A landscape with many valleys, sampled at points; each row gives a point and its height.
From any point a ball rolls to the lowest of the 4 points nearest to it. It stops when none of these is lower. Distance is the straight distance between rows; heights are no part of it.
panut: [ 52 158 119 130  94 129 126 146 136  97 116  81  64 150 192 177 130  88
  89 114 167 196 165  99 133 186 133 165 115 116  93 122 177 169 149 146
 144]  (h 25.7)
Puris: [ 96 159  80 115 164 156  57 154 110 140 130 150 188 160 112 146 109  93
 176 181 112 155  93 195 150 128 146 183 109 161 118 121  92 121 153 130
 129]  (h 9.1)
katu: [145 119 154 158  93  49 159 129 154 119 158 130  98  60 220  93 118 140
  81 136 154  61  99  88  39 106 136 134  90  90 130 145 153 189 112 131
 135]  (h 54.6)
zazez: [110 120 113 117 158 151  99 115 106 158 128 114 180 147 116 140 106 117
 190 135  80 165 146 163 168 160 136 139 140 159 120 147  95 131 129 123
 119]  (h 74.0)
beriz: [131 160  85 118 174 178  55 139  88 141 130 168 206 169  90 141 141 106
 161 152 138 136 117 162 138 132 149 156 127 144 143 120 103  85 134 129
 132]  (h 26.6)
sov: [158 117 134 133  97 115 139 107 152 173 146 161  79 127  97 104 139 180
 152 121  51  86  93  49 145  59  78 111 168 152 103 144  75 119 117 110
 104]  (h 20.8)
Tedez: [ 88 166 139 168 114  81 152 138 147  76 136 114  79 131 208 164 127  97
 101 152 162 147 159 112  84 170 151 162 120  96 110 154 156 170 162 124
 113]  (h 26.1)
rafus: [126 128 135 149  98  85 133 137 157  87 127  98  57 148 157 163 147 121
  66 158 175 117 133 107  94 154 163 147 125  86 148 130 163 132 169  96
  89]  (h 22.6)
gara: [123  97 141 144 105 104 130 124 134 119 105 125 107 121  98 124 140 107
 126  92 136  86 100 141 121  70 105 120 130 121 136 146 127 127  97 124
 125]  (h 26.0)
daga: [ 99 142 137  92 148 159 128 128 124 159 108 108 177  94  97 142 118 119
 158 111 126 176 121 180 177 149 124 129 123 139 132 154 120 163 131 111
 171]  (h 67.6)
Tutos: [ 95 182 113  71 211 194  75 188  96 134  98 157 192 136 129 178 112 134
 146 149 120 184 128 191 133 158 147 202  89 172 149 122 130 129 108 156
 103]  (h 60.1)
gofev: [119  75  86 169 121 145 128  87 109 117 115 155 156 150 115 144 127 157
 136 135 123 139 146 154 107 149 107  89 151 131 141 133 123  93 132 140
 128]  (h 23.0)
butog: [135 144 131 117  73  95 114 139 119  87 138  91  68 195 173 163 152  76
  77 118 197 112 163 102 119 124 179 161 104 121  98 141 198 139 170 103
  99]  (h 17.5)
rafe: [156 150 119 142 152 151  83 127 118 130 109 175 130 149  88 128 164 102
 134 137 201 117 108 148 109 107 136 156 123 141 140  94 136  50 149  95
 100]  (h 16.7)
Ved: [195 106 116 141 139 114 123  99 150 154 163 146 134 166 104 121 132 187
 151 166  23 103 121 116 136  85 119  96 167 159 116 156 122 104 103 115
  96]  (h 21.1)
givu: [157 101 107 141 113 110 142 100 159 149 150 145 134 136 126 115 131 170
 177 120  73  97 116 104 102  77  84  92 152 133 112 133  97 129  96 125
  90]  (h 17.4)
Sisuk: [103 146 151 118 107 158 128 161 140 128 117 126  65 147 166 206 144 124
  90 110 136 186 155 112 138 199 128 148 161 140 113  90 145 118 148 195
 117]  (h 36.5)
Tuzu: [189 126 112 155 107 106 148 105 155  95 177 136 109 169 127 150 135 133
  64 161 183  82 144  82  89 154 178 157 138 112 151  89 134  98 175  98
  75]  (h 19.4)
zudo: [ 70 121 182 118 180 134 174 138 164 105 124 100 108  69 205  62 117 132
  97 129 111 148 131  85 121 190 132  95 121  68 124 123 117 178 100 151
 191]  (h 40.1)
pagun: [133 146 122 102 153 186  89 125 117 113  96 138 160 148  85 136 136 100
 161 133 144 140 109 181 154 102 131 147 130 153 117 151 150  95 138 109
 146]  (h 34.3)
rokof: [ 87 118 160 126 130 123 130 147 120 145 120 128  90 112 108 114 128 121
 113 109 165  90  86 130 138  67 115 107 119 127 111 170 141 145 111 122
 165]  (h 36.4)
kolub: [ 84 142 131 125 102 129 117 166 107  82 111  86  55 122 140 152 166  73
  83 128 164 156 166 129 159 142 137 151 106 139  78 142 185 134 147 132
 167]  (h 30.6)
tarak: [ 84 158 136 106 157 157 132 133 105 181 112  79 167  87 131 120  93 139
 163  84  97 181 125 140 183 147 113 134 110 135 136 145 123 183  80 102
 160]  (h 57.2)
Mife: [ 95 153 140  74 130 193 104 149 118 112  95 107 108 104 123 173 152 109
 125  99 131 184 153 169 166 159 137 156 102 158 110 132 149 135 118 142
 193]  (h 49.7)
Kef: [ 74 117 156 127 156 138 138 137 134 116 113  95  84  57 147 100 104 161
 135  91 121 110 121 125 162 116 120  97 127 117 133 171 115 172  81 132
 185]  (h 36.6)
Nibu: [144  88 100 155  99  87 159 105 141  88 130 138 103 121 139  98 136 138
  89 157 162  86 143 129  82 146 135 104 134 106 159  97 115 130 166 150
 100]  (h 35.3)
nife: [131 116 151 102 129 136 110 118 128 197 131 146 126 123 107 115 128 130
 159 114  81 111  91  84 157  86 105 130 146 171  98 165  78 140  99 111
 132]  (h 28.8)
buzi: [156 111 102 157 131 137 133  99 136 124 144 159 125 138 128 149 129 149
  93 151 165 134 171 129 103 192 154 122 171 120 153  85 142  77 152 159
 100]  (h 19.2)
kifib: [136 142  78 125 146 183 103 137 100 128 142 175 222 151 117 154 132 128
 149 145 141 146 125 157 135 149 165 140 150 146 142 104 113  47 112 167
 104]  (h 33.0)
pogem: [112 127 107 119 171 168 132 139 106 125 149 117 192 117 182 147 101 179
 149 133  82 178 144 170 137 189 122 113 154 158 142  92  97 137 121 178
 154]  (h 42.4)
mefo: [160 103 125 153 110  92 176 109 158  97 137 125  96 121 168 118 121 120
  93 148 146  91 140 119  57 159 147 122 132 102 145 121 130 144 162 123
 107]  (h 31.9)
zasiz: [120 120 139 134 119 142 148 121 149 102 108 119  99 114 134 138 125 129
 113 139 130 178 128 127 151 193 124 128 157 112 149 107 137 135 129 183
 163]  (h 30.0)
fuz: [136 106 105 154 114 135 133 105 132 146 117 124 163 150  98 128 134 131
 171 128 113 107 149 132 124 114 109  83 164 127 151 146 120 125 116 123
 111]  (h 20.3)
tisib: [124  84 109 185 115  85 162  91 136 134 132 139 115 118 144  85 128 149
 140 136 110  99 135 134  98 123 109  51 158 113 133 121  96 121 110 158
 121]  (h 29.9)
dima: [106 124 139 105 125 147 135 162 128 109  95  95  53 103 134 149 136 112
 100 131 140 156 146 138 128 191 123 146 128 121 144 120 182 123 125 159
 174]  (h 37.7)
Bofir: [183 109 126 133  85  65 160 139 129  78 164 122 109 119 100 109 123 131
  92 128 162  20 115  98  64 107 130 141 107  85 145 120 156 109 157 142
  91]  (h 34.0)
Vem: [172  91 124 160  94  51 165  92 149 116 145 150 117 128 102 107 127 138
 107 138 175  52 139  97  63  83 119 105 107  86 139 106 133 115 160 143
  95]  (h 38.1)
Rigi: [113  95 149 146 109 102 146 112 132 114 117 108  89  86 140  80 111 127
  94 130 159  95 105 128 100 130 123  95 126  96 139 135 135 151 106 151
 147]  (h 20.4)
taku: [116 126 147 188 106  83 157 131 158  92 137 102  84 115 209 128 127  97
  79 163 158 123 157 105  75 181 162 138 124  91 133 134 139 156 154 113
 111]  (h 27.2)
dibi: [127 101 103 124 129 166 100 115 123 130 126 149 176 174  90 140 132 113
 183 156 124 140 130 149 134 105 147 125 147 139 129 134  89 107 141 127
 110]  (h 26.3)
Tiba: [163 130 111 128  97  41 126 157 147 116 154 139 120 118 105 121 106 116
  91  99 169  56  85 101  82  58  95 160 104 100 154 148 160 108 138 133
 119]  (h 32.9)
zomol: [104 123 116 141  94 119 119 140 143  96 136  87  57 150 168 165 148 102
  99 123 169 162 167  92 117 166 159 158 132 127 113 117 149 143 156 121
 119]  (h 22.7)
borit: [170 154 138 111  94  90 126 166 131  89 118  95  68 159  94 123 175  92
  94 115 183  87 137 130 114  99 146 148  85 121  92 135 208  98 151  91
 113]  (h 28.9)
rer: [124 136 108  89 163 190 122 149 129 124 113 193 168 130 148 171 145 136
 132 112 147 169 141 181 132 177 122 156 137 169 147 118 153  59 125 172
 125]  (h 43.4)
mipu: [ 98 108 141 138 159 147 166 104 125 124 122 107 144  71 195  90 139 143
 136 131  99 182 139 132 125 204 110 102 138 118 134  98 113 172 112 139
 189]  (h 45.8)
rufu: [204 122 135 146  73  34 166 117 140  99 152 153 116  80 142 120 125 149
 107 123 138  56  94  91  44 107 131 142 102  81 141 146 165 148 160 123
 118]  (h 43.8)
mevim: [104 155 134 102 176 156 120 137  94 189 123  43 180 106 149 106  98 141
 169 109  52 202 161 109 184 145 138 118 113 144 131 134  85 164  77 106
 117]  (h 72.3)
fis: [179 138 125 123 106  75 149 111 145  92 158 132  89 135 155 151 129 140
  71 126 149  54 150 104  53 135 154 172  91 105 120 153 159 146 173  99
  71]  (h 39.7)
bez: [161 140 130 126 123 103 103 135 121 108  98 126  84 161  84 130 143 120
  96 110 185  98 112 146 118 106 106 147  87 102 115 104 176  81 139  80
 117]  (h 32.4)
ziru: [ 87 149 108  72 167 146  59 165 107 155 117 128 200 122 122 148  92 114
 164 139 117 191 121 192 173 134 158 195 102 180 132 128  90 161 119 138
 120]  (h 43.7)
lufu: [158 101 101 150 115 144 110 116 116 115 112 138 150 157  82 131 146 135
 124 118 197 114 129 149 116 125 123 111 141 110 129 121 131  81 154 110
  99]  (h 11.2)
bas: [125 113 145 171 107 107 148 116 142 125 144 157 118 116 142  95 139 163
 141 124 106 104 130  93  86  73  77  78 136 115 115 137  87 136  85 141
 113]  (h 23.4)
navib: [130 132 127 130 131 139 112 119 121 114  95 147 110 146 117 156 159 129
 100 138 173 163 125 135 130 184 128 128 137 133 160 115 152  71 167 179
 135]  (h 25.0)
pife: [151 125 143 140  95  81 124 131 138 100 114 104  69 147 110 156 152 101
  82 124 165  92 135 126 114 136 136 135 103 102 111 118 176 121 143 122
 125]  (h 23.7)
tipes: [166 122 119 156  98  67 155 115 149 109 168 157 122  94 133  99 114 139
 106 125 131  73 108  64  63  46  76  90 110  97 122 114 118 157 126 131
 115]  (h 33.2)
dedof: [147 126 151  73 110  75 107 129 147 165 130 154 102 150  73 103 121 105
 133 117 137  76  89  96 138  33  87 129 132 133 114 142 120 104 149 109
 143]  (h 25.9)
peve: [108 150 142  96 168 167  92 130 126 194 102 107 172 123  98 102 122  90
 181 133  92 155 125 143 184 112 138 148 118 157 112 154 113 158 112 101
 124]  (h 81.6)
vegar: [111 112 130 122 127 128 143 133 136 115 117 136 112 121  89 131 135 127
 125 132 156 121 113 163 135 131 125  96 135 110 148 119 142 119 134 143
 151]  (h 44.0)
neto: [111 107 130 169 116 139 149  84 132 135 148 126 188 123 142 105 137 188
 170 131  63 150 156 145 151 152 110  98 149 109 107 134  87 150  99 136
 114]  (h 33.9)
gode: [ 96 161 153 125  76 114 165 154 148 120 131 125  81  61 144 104 119 114
  76  84 173  85  56  99 124  92 100 133 109 127 107 180 152 119 118 134
 185]  (h 46.6)
nube: [109 143 140  67 176 191 118 170  97 122 129 147 201 153 153 150 112 166
 130  96  99 191 153 173 124 217 155 169 177 167 126  96 104 112 100 209
 110]  (h 54.0)
vifab: [ 32 184 133 143 103 102 169 135 140  88 163 137 106 137 223 186 142 116
  90 104 201 189 177  92  97 156 168 140 127  70  90  96 156 176 140 153
 116]  (h 27.9)
dutas: [191 144 128 112 108  57 144 146 131 111 146 119 120 139 103 132 129 124
  90  95 194  55 123 105  71  86 133 146  92 102 137 135 196 114 161 116
 110]  (h 29.1)
pum: [178 118 105 148 111 116 136 104 151 117 123 129 110 149 102 131 127 139
  95 127 201 118 148 123  97 163 146 122 115 120 141  99 151  76 184 121
  71]  (h 15.2)
luti: [157 123 126  97 161 139  62 135  68 178 141 135 154 167 121 102 122 122
 169 168  59 134 123 127 167 105 134 154 103 158  93 132 102 150 131 101
  98]  (h 79.2)
ladu: [120 125 134 150 132 140 169  94 143 120 126 132 104 129 167 154 135 148
 100 139 154 144 145 125 112 205 138 126 171 120 162  81 122 114 141 174
 130]  (h 23.3)
supu: [101 120 174 150 115 117 177 126 139 108 113  99  94  83 183  95 138 106
  83 155 112 130 133 110 109 170 144 116 136  77 127 134 144 157 127 137
 170]  (h 34.6)
varup: [136  94 122 166 120 105 162 120 147 113 118 113  80 123 116 112 122 127
  94 145 147 105 146 123  85 150 135 117 126 101 157 122 138 116 161 125
 118]  (h 33.5)
bula: [102 130 145 158 154 141 148 111 120 135 154 112 177  98 159 105 111 172
 168 122  56 161 162 127 189 150 116  76 134 122 119 130  87 187  58 106
 134]  (h 39.4)
Pok: [ 82 145 166 131 116 106 162 149 137  91 142  93  67  50 178  72 131 127
  76 115 146  86  92  94 125 133 123 114 102 119 117 148 144 159  67 123
 188]  (h 50.6)
boto: [169 134 150 151  83  97 160 124 139 100 147 118  89 122 183 119 123 130
  91 154 155  76 140 111  49 153 155 137 125  93 146 130 157 139 157 117
  81]  (h 33.3)
muvuf: [148 120 124 124 142 114 105 124 132 141  93 152 122 172  70  90 154 105
 143 117 142  64 104 141  93  53 105 136 130 105 121 147 138 104 141 110
 114]  (h 24.7)
lil: [169  95  90 147 150 151 115  94 129 140 121 171 187 159  94 142 135 134
 156 138 156 133 145 170 129 118 128 109 152 144 139 101 122  68 154 141
 110]  (h 16.8)
sakot: [115 123 111 155 151 144 146  91 145 139 139 146 170 155 128 116 143 158
 164 115  51 134 139 144 125 126 123  80 156 126 122 131  99 124 111 119
 113]  (h 27.8)
rege: [ 79 131 164 121 133 145 162 152 137 107 103 103  78  81 137 106 134 126
  99 128 111 165 111 134 147 193 118 104 118 123 148 140 150 155 107 156
 206]  (h 37.0)
Guti: [ 91 147 147  91  88 147 129 157 128 113 101  63  38 103 132 125 150 100
  75 122 137 173 158 136 187 155 122 136 116 121 122 146 203 150 134 119
 206]  (h 36.3)
Muzu: [122 163 125  48 184 195  99 179 114 126  70 161 152 115 127 177 153 126
 129 104 129 197 139 197 171 163 130 188 103 167 131 119 147 106 126 147
 136]  (h 52.7)
Kir: [157 137 152 132 104  91 127 146 137 108 124  89  49 139 158 146 154 108
  73 102 147  93 114 104  65 114 146 148  97 106 113 164 189 121 165 108
 115]  (h 29.3)
Pelas: [138 124 141  96  91  92 124 129 126 168 162 172  73 141  99 122 120 155
 162 123 124  68  91  38 159  44  90 127 164 136 112 132 117 111 138 107
 116]  (h 23.6)
nas: [152 141 136 164  77  50 198 111 143 127 180 156 123  71 148 108  91 141
 107 129 155  73  84  53  86  59  97 116  95  91 120 159 144 163 134 108
 125]  (h 42.6)
sav: [130 171 152 165 164 129 131 124 125 151 157  79 210 132 146 140  83 185
 159 176  11 190 158 127 169 153 130  83 144 145 123 105  62 168  62 120
 126]  (h 47.5)
Rozim: [199 152 103  95  85  61 143 135 148  72 158 120  84 176 132 159 141 131
  87  98 197  41 140  95  66  97 156 181  71 101 139 129 190 105 159  69
  92]  (h 34.4)
rofog: [193 118 126 132 101  68 140 120 139  90 129 156 119 166  96 141 122 115
  66 104 181  61 133 102  73 122 153 138  88 107 157 105 142  99 181  96
  61]  (h 24.2)
Fil: [201 112 113 121 138 142 106 100  97 159 168 160 165 178  82 101 118 136
 174 200  69 122 144 109 149 102 132 121 133 178 111 112 103  76 127  98
  95]  (h 18.7)
loz: [110 128 125 122 123 155 111 139 130 111  82 127  99 118 115 145 176  94
 130 134 164 150 118 171 167 121 118 154 125 132 130 131 172 105 146 115
 171]  (h 36.2)
muf: [168  96  97 164 136 140 103 126 103 140 165 140 198 177 100 141 131 142
 162 158  79 136 146 124 146 140 144 102 158 154 130 101 103  93 135 125
  91]  (h 28.1)
zume: [164 131  98 110 164 122  49 131  69 180 130 193 149 190  61  92 152 110
 172 202  67  91  92 122 147  78 141 143  86 143 110 103 101  81 159  98
  94]  (h 81.9)
Boke: [181  91  87 147 100 152 106  97 135 139 151 170 178 205  81 101 127 129
 174 152 110 106 157 124 105  83 106 106 169 154 121 108  82  67 141  91
  77]  (h 25.6)
mif: [151 169  73 145 147 169  41 129  95 152 158 199 202 212 101 112 125 119
 171 158 136  99 140 142 118  89 151 146 144 184 140 114  83  72 173  97
 102]  (h 34.8)
zuka: [ 78 136 133  97 165 165 168 124 116 133 111 110 138  78 142 117 102 147
 127  97 120 170 123 160 166 153 109 103 128 122 149 138 131 187 100 107
 181]  (h 40.0)
vedun: [157 109 129 152  85 110 127 142 137  96 133 126  81 150 112 165 164 118
  89 138 191 112 130 115  85 140 158 139 113 108 156 119 173 121 173 120
  81]  (h 18.9)
luvo: [ 98 132 146 100 160 173 137 110 110 151 120 109 186  93 139 137 112 144
 146  99  90 189 139 168 161 179 134 132 129 118 141 118 129 172 106 155
 177]  (h 64.0)
buze: [146  99 109 125 142 139  84 102 126 161 130 155 168 189  89  91 157 119
 181 150 115 104 139 131 127  82 130 115 139 132 118 122 104  70 158  94
 105]  (h 28.7)
mez: [109 150 154 147 100 104 136 157 153  94 103  80  45 119 160 120 142  88
  63 124 146 146 109 115 131 159 133 141 101 125  76 199 208 138 112 127
 150]  (h 18.8)
pav: [120 104 161 140 106  85 147 145 133 115 102 115  84 115 125 108 133  95
  88 114 160  96 114 153 109 117 144 132 114 103 111 156 170 115 131 119
 155]  (h 31.7)
nof: [102  90 160 180 137 127 160 113 126 112 136 126 125  67 177  97 161 139
 130 120 123 101 127 121 148 121 101  89 128  96 117 132  82 158  85 147
 163]  (h 9.7)
vezun: [115 142 159 160  89 105 163 144 130 110 137 131  84  49 157  82 119 145
  84 112 154  90  85  81  93  96 124 108 105 107 134 166 126 168 102 120
 162]  (h 40.2)
lenup: [ 95 145 155 169 127 117 137 129 160  98 125 128  71 114 202 174 137 111
 109 160 168 191 174  99  97 194 153 136 160  93 131 126 140 155 130 152
 118]  (h 27.3)
zazem: [109 135 121  89 145 154  79 134 101 175 122  89 180 109 139 113  78 105
 169 149  62 205 130 122 205 118 123 175 118 184 135 106  81 174 119 132
 129]  (h 77.0)
Vokuf: [ 95 105 141 164 150 133 156  85 128 136 132 144 138  87 164 124 128 175
 158 118  72 116 124 129 168 116  98  57 149 115 107 129  64 168  75 119
 129]  (h 29.4)
fudo: [110 135 139 103 145 129 101 123  93 182 141  93 175 125 120 112  93 125
 165 174  35 182 129 120 190 121 130 158 132 178 131 111  85 148 108 123
  98]  (h 73.4)
Sipe: [117 129 115 127 152 171 142 128 114 118 101 139 156 100 145 130 137 137
 134 117 112 167 131 165 133 207 125 121 145 138 153 124 120 134 147 185
 165]  (h 40.7)
Tibap: [ 61 140 174 109 158 152 155 152 132 110  99  86  90  64 158  86 100 133
 116  70 119 124 109 114 173 156 113 102 109 130 144 146 115 200  90 120
 176]  (h 36.8)
geso: [144 138  81 114 144 152  49 107 126 145 115 166 179 201  83 106 135 121
 178 156 143  98 107 139  97  90 129 156 110 143 132 124 116  80 161 114
 107]  (h 31.2)
maro: [104 153 117 106 174 163 142 112  86 169 135  90 197  92 150 139  91 157
 156 109  61 214 155 154 177 143 136 128 114 157 121 115 100 193  90 138
 153]  (h 62.4)
nedub: [133 122  68 143 135 159 148 111  99 129 123 150 206 138 133 154 117 160
 156 127 106 165 145 145 137 151 121 104 175 148 141  96 109 112 120 165
 142]  (h 30.7)
Rukub: [118 143  98  81 174 185 104 152 100 130 136 146 199 138 126 153 124 129
 167 141 128 193 130 186 140 144 148 165 125 166 140 120 110 126 130 150
 151]  (h 49.6)
bedi: [113 140 113 154 116 110 135 134 151 105 169 132  68 158 165 174 136 116
  84 131 191 139 155  88 108 185 167 143 147 113 138 102 145 119 138 138
  83]  (h 25.4)
tav: [136 136 125 105 145 145  96 121 133 122  61 134 116 144  72 124 165 106
 156 131 158 115 107 163 134  88 117 135 116 143 124 138 140  86 141  98
 132]  (h 28.2)
kekir: [105 106 137 121 115 132 107 130 139 121  82 128 117 103  93 117 129  96
 124 122 162 120 118 160 152 116 116 118 133 137 109 146 154 124 128 114
 159]  (h 35.7)
Pedu: [124 150 138 113  88  76 149 144 157 123 127 122  98 109  73 129 104 102
 103 109 170  70  81 112 121  44  96 161 112 112 103 172 164  99 134 142
 141]  (h 37.1)
Neti: [126 172 132 133  84  67 147 126 160 140 136 158 106 115  95 129 117 102
 123  98 166  61  68  53 123  24  85 164 126 143 117 142 142 136 146 121
 170]  (h 40.8)
mimit: [180 136 127 115 119  66 163 150 135  92 137 128  81 176 137 156 154 106
  80 100 153  60 141  87  80 113 162 164  74 106 128 130 184 136 153  65
  81]  (h 35.0)
dudan: [103 125 147 106 126 142 129 141 133 119  84 100  84 116 118 140 138  99
  94 107 133 145 135 152 168 145 120 131 138 128 129 133 167 124 108 112
 174]  (h 37.2)
sesim: [135 149 107 144 173 137 135 121 101 123 167 114 187 168 139 121 100 160
 165 179  33 187 145 153 171 134 136 108 152 155 139 121  79 141  93 141
 119]  (h 54.4)
nol: [123 117 137  86 152 183 121 140 117 123  96 135 160 103 124 162 136 124
 145 125 111 182 124 183 135 170 142 126 134 150 158 113 138 119 142 167
 171]  (h 50.5)
vela: [ 99 142 125 129 170 135 150 131  95 120 164 105 209  95 184 157  89 184
 176 120  39 218 153 166 132 169 123 131 155 130 114  79  76 174  70 169
 151]  (h 53.5)
visav: [157  94  95 170 116 116 145  92 141 128 130 149 139 162  83 130 121 145
 136 117 154  84 142 114 106 113 116 100 167 109 157  95 104  90 155 125
  81]  (h 11.1)
sipi: [107 133 159 131  95 117 140 159 138 104 120 102  66  85 114 101 128 113
  76 118 133 102  97 143 124 128 127 131 103 139 116 167 158 133 109 132
 162]  (h 34.7)
bekun: [178 124  96 154 144 178  76  99 108 129 113 199 185 183 101 139 137 117
 150 125 174 121 129 153 114 111 126 121 140 141 156  90 110  54 167 122
  85]  (h 12.6)
Mefet: [ 90 107 141 136 159 145 157 131 120 140 110 105 142 104 131 127 118 124
 140 119 121 161 134 168 160 163 130  99 132 109 138 129 101 150 109 134
 172]  (h 52.8)
vabit: [113 144 158  95 106 127 108 119 151 164 114 123 101 135  94 110 130 122
 154  95 112 102  80  90 156  77  97 109 125 160 111 168 106 147 100 118
 152]  (h 33.1)
zazi: [143 137 142 152  86 103 158 129 158  95 158 107  82 175 184 173 140 111
  87 138 171 135 161  88  61 131 157 163 132  98 128 138 154 158 177  72
  76]  (h 26.2)
Fataf: [146 120 139 136 109 155 110 149 136 116 101 125  80 139 142 171 153  83
 105 123 186 164 143 141 140 156 142 135 116 142 140  94 172  99 140 139
 141]  (h 29.0)
Poka: [207 124 134  96 143  99 128 115 112 191 149 175 121 132  67  99 130 149
 166 155  48  85 103  97 160  71 117 111 117 141 122 156 109  80  90 118
 106]  (h 23.9)
lapun: [145 130 147  76 127 106 104 135 123 193 159 162 112 136  81 101 143 130
 148 124  93  74 101  96 141  57 112 116 134 154  93 144 115 108 115 103
 107]  (h 25.5)
zedi: [139 128 109 108 154 192 139 124 110 124 126 167 181 141 152 174 126 180
 111 101  99 184 150 162 128 190 146 138 152 150 143  79 125  98 126 217
 137]  (h 49.2)
nosuz: [110 169  94  72 170 179 103 153 103 157 138 100 201 102 141 153  72 117
 164 126 100 205 119 166 172 167 131 170 112 159 136 111  90 164 117 149
 132]  (h 63.8)
dalit: [155  77  96 162 106 127 138  96 173 137 145 148 134 163 115 103 123 162
 146 138  97  90 145 114 103  78 107  91 172 106 142 131  91 109 133 125
  76]  (h 14.3)
Molen: [ 98 112 150 132 125 143 139 132 127 169  96 134 137 119 108 111 120 123
 161 116 116 124 102 171 143  85 118 116 141 135  96 164 117 149 123 102
 144]  (h 46.8)
fos: [ 85 131 154  84 161 159 146 154 139 125  86  92 101  78 126 122 128 118
 124  88 125 139 124 161 180 145 109 132 116 127 126 157 148 154 108  96
 199]  (h 21.7)
Sis: [182 102  97 138 119 138 104  99 127 138 107 143 163 180  68 105 127 128
 136 134 201  92 138 121  78  79 111 112 145 122 141 102 120  74 151 120
  99]  (h 7.7)
lopas: [120 143  96 112 159 182  68 116  96 136 144 178 229 178  91 140 115 122
 178 160 126 147 122 151 146 118 147 135 141 163 150 111  78  69 148 126
 107]  (h 33.4)
Bur: [133 156  94 103 157 191  80 150 111 110 104 185 169 146 118 151 127 118
 167 120 154 161 118 177 150 159 147 164 107 144 119 126 128  87 138 139
 130]  (h 35.2)
zufe: [134 114 149 150 112  98 137 135 139 138 156 125  86  88 117  93 114 145
 119 104 128  97  89  82 114  82  80  71 136 122 120 149 107 145 111 142
 148]  (h 30.8)
vuter: [ 81 138 151 126 158 161 146 110 121 149 116  96 169  87 156 113 110 161
 167 100  69 171 135 132 170 136 134 103 133 130 135 133  94 191  85 115
 150]  (h 49.8)
zavev: [106 134 126 113 156 150 153 134 129 146 141  96 194  81 170 130 105 161
 154  97  51 205 165 152 174 161 127 112 140 127 142 106  88 184 106 163
 172]  (h 60.6)
Rin: [136  93 119 143 120 117 124 129 140 129 144 141 119 129  80 125 135 122
 128 104 140  64  98 112 120  67  97  95 137 114 124 144 110 109 124 137
 134]  (h 21.0)
bubun: [ 96  97 127 134 135 129 137  91 123 173 142 123 164 136  97 124 138 150
 166 107  86 121 128 121 158 100 136  95 152 138 116 155  96 150 101 128
 126]  (h 32.0)
losup: [140 121 132 123 102 116 121 160 142 100 104  96  58 141 106 161 163  90
 101 143 197 132 132 132 146 131 138 136  98 142 137 113 188 109 140 119
 124]  (h 24.4)
konab: [121 111 128 134 156 146 107 126 113 153 155  86 209 118 133 135  72 149
 177 144  60 197 136 159 186 145 129 125 146 147 114 112  99 164 104 138
 135]  (h 64.2)
ton: [ 75 172 185 172 123 107 145 155 154 113 123 100  80  83 224 107 144 104
  94 156 114 173 162  91 109 205 144 137 127  73 113 149 130 191 108 142
 156]  (h 38.8)
maz: [120 118 154 104 123 144 127 126 113 194 122 119 136 129 109 120 107 139
 187 109  70 119 127  96 178 107 107 104 147 148 112 147  93 165 110 102
 124]  (h 36.7)
Fibon: [124  96 117 140 105 106 119 111 144 134 157 142 108 148  90 116 144 134
 156 103 136  65 110 121  98  81 100  87 156  92 143 131 120 122 121 147
 100]  (h 17.9)
vama: [181 143 148  89 147 154 108 125  74 194 135  77 155 105 110  77  87 113
 152 185  44 142 103 128 194  91 140 154  87 198 123 107  84 138  79  96
  79]  (h 78.5)

Where does a ball stop that starts at each point below?
tav | Sis
fudo | nof
mevim | nof
zavev | nof
bez | Sis
dedof | Sis

Two balls start at each pair of points below. Name the first point that both come to, or write -.
nas, Pelas | givu
vabit, maz | lapun
Neti, nife | Pelas
